A landscape with many valleys, sampled at points; each row gives a point and its height.
A ball rolls from a point to whichever of its 4 nearest points has the largest drop for the distance, and stops where none of them is lower. Distance is the straight distance between rows; heights are no part of it.
K_63 h=17.0: [102 126 156 159 127 162 124 160 110 184  81 107]
K_264 h=26.0: [109  89  98 113 121 145 150 166 131 159 108 122]
K_863 h=24.2: [130 170 181 153 110 132 101 161  77 131  99  55]
K_54 h=9.9: [125 103 107 137 148 138 110 148 129 161 101 118]
K_64 h=45.3: [138 124 132 139 144 131  97 119 133 146 121 139]
K_317 h=82.5: [151 175 163 132 138 108  97  71 149  90 160 141]
K_49 h=14.0: [116  82  82 121 149 128 116 160 143 172 112 102]
K_335 h=23.7: [114 101  94 109  81 148 217 152 112 107 135 171]
K_975 h=25.7: [ 98  83  89 122 113 146 176 175 128 159 105 117]
K_693 h=11.8: [128 155 174 165 118 146 109 146  86 143  98 103]
K_854 h=45.6: [139 140 129 109 122 128 147 100 142 102 134 192]
K_678 h=32.8: [143 135 143 133 120 141 125 120 124 119 120 175]
K_125 h=24.7: [102  82  82 125  99 141 197 173 122 140 123 120]
K_2 h=27.7: [ 85  78  98 130  94 151 208 185 126 164 111  94]
K_433 h=71.5: [135 105  82  83 169  85 128  94 183 112 166 142]
K_844 h=22.9: [134 141 140 120  95 161 167 125 109 117 117 199]
K_188 h=32.7: [126  69  50  97 172  95 106 133 160 142 149 100]
K_85 h=67.4: [148 166 154 142 134 120  98  94 128 100 140 147]
K_152 h=41.6: [144 118 126 137 166 120  69 119 132 152 117 113]
K_77 h=39.2: [132 123 130 134 125 143 122 132 124 137 112 155]
K_574 h=69.5: [147 139 137 131 154 113  86  96 144 118 143 144]
K_549 h=64.8: [126 100  84  91 134 114 158 126 142 108 150 157]
K_704 h=47.4: [152 186 182 135 108 120 120  89 112  72 149 154]
K_551 h=83.6: [147 183 160 123 149  90  88  59 164  88 176 137]
K_497 h=44.7: [137 118 111 101 136 128 138 113 146 113 134 176]
K_585 h=33.9: [ 85  66  82 125 129 141 163 179 141 183 104  73]
K_4 h=44.1: [134 100  93 102 144 121 126 128 147 133 137 143]
K_464 h=32.1: [112  78  73 112 134 131 153 157 128 146 129 113]
K_772 h=34.7: [141 154 159 158 138 121  79 131 102 127 125  92]
K_823 h=6.9: [116  90  78 103 101 125 202 144 124 103 151 150]
K_31 h=22.7: [140 173 177 154 102 144 119 131  85 109 119 122]
K_754 h=23.1: [124  74  70 107 154 113 126 145 144 145 133 110]
K_403 h=43.2: [119  84  70 102 129 118 170 142 134 120 153 127]
K_590 h=11.9: [112 100  95 110  95 148 193 156 123 127 122 155]
K_702 h=18.3: [124 160 176 160  91 163 137 141  88 136 105 139]
K_61 h=13.2: [138 126 126 120 143 125 119 104 149 115 133 168]
K_562 h=20.7: [105 163 199 162 110 145 115 167  78 159  86  46]
K_130 h=15.9: [119 120 122 130  90 172 176 156 113 144  96 174]
K_372 h=46.4: [138 102  93 120 177 108  75 117 153 149 134 116]
K_765 h=55.0: [133 123 108  99 158 108 110  87 169 112 148 157]
K_744 h=59.7: [156 173 170 146 128 112  83 105 111  86 149 101]
K_5 h=84.1: [142 152 145 121 138 111 109  79 156  99 152 171]
K_878 h=17.7: [104 168 197 169 101 152 127 162  80 156  83  76]
K_41 h=39.1: [143 166 156 148 143 110  59 141  97 120 128  47]
K_629 h=27.4: [142 155 157 157 128 131  96 121 108 125 122 120]
K_949 h=89.5: [140 186 151 116 149  91 101  48 186  99 177 157]
K_179 h=25.1: [113  94  85 107  91 132 221 146 116  91 159 159]
K_970 h=44.2: [153 161 159 139 150  97  57 108 119 105 148  66]
K_389 h=18.9: [121 138 153 151 106 161 134 151 103 153  94 139]
K_641 h=25.2: [123  95  90 106 117 135 170 149 131 125 123 151]
K_409 h=56.9: [143 121 119 113 178  99  79  87 166 123 151 136]
K_986 h=37.9: [146 143 150 155 156 116  62 126 112 141 130  82]
K_360 h=18.4: [134 161 170 159 110 142 107 131  94 125 115 118]
K_738 h=31.6: [ 79  65  93 128 119 146 188 185 131 178 101  84]
K_594 h=73.1: [133 146 113  87 152  89 134  61 198 111 160 168]
K_436 h=75.0: [152 175 163 133 148  90  72  71 149  80 164  99]
K_963 h=82.8: [149 200 177 121 130  82  88  60 156  71 182 110]
K_161 h=21.9: [100  96 121 133 107 161 167 174 128 176  86 121]
K_683 h=79.4: [128 102  78  87 134  99 172 104 152  93 169 155]
K_385 h=30.2: [148 177 185 152  95 152 145 114  92 101 124 178]
K_281 h=14.5: [125 143 161 164 124 145 102 149  97 160  97  99]
K_626 h=19.6: [111 114 136 139 110 167 149 161 118 171  90 136]

Two balls start at each pair of points below. Name the first point that both come to, or write -.
K_986 / K_41 -> K_693
K_975 / K_464 -> -
K_844 / K_125 -> K_590

For each start below, name the point where the ball stops.
K_704 -> K_693
K_436 -> K_693
K_754 -> K_54
K_433 -> K_61

Call two points neighbours if one is among the 4 nearest of the other. Go from one point of each pair to the other, from neighbour to neighbour, staying as low as possible. Name the highest point that can't be avoided.
K_823 / K_693 -> K_389
K_823 / K_61 -> K_678
K_823 / K_54 -> K_264
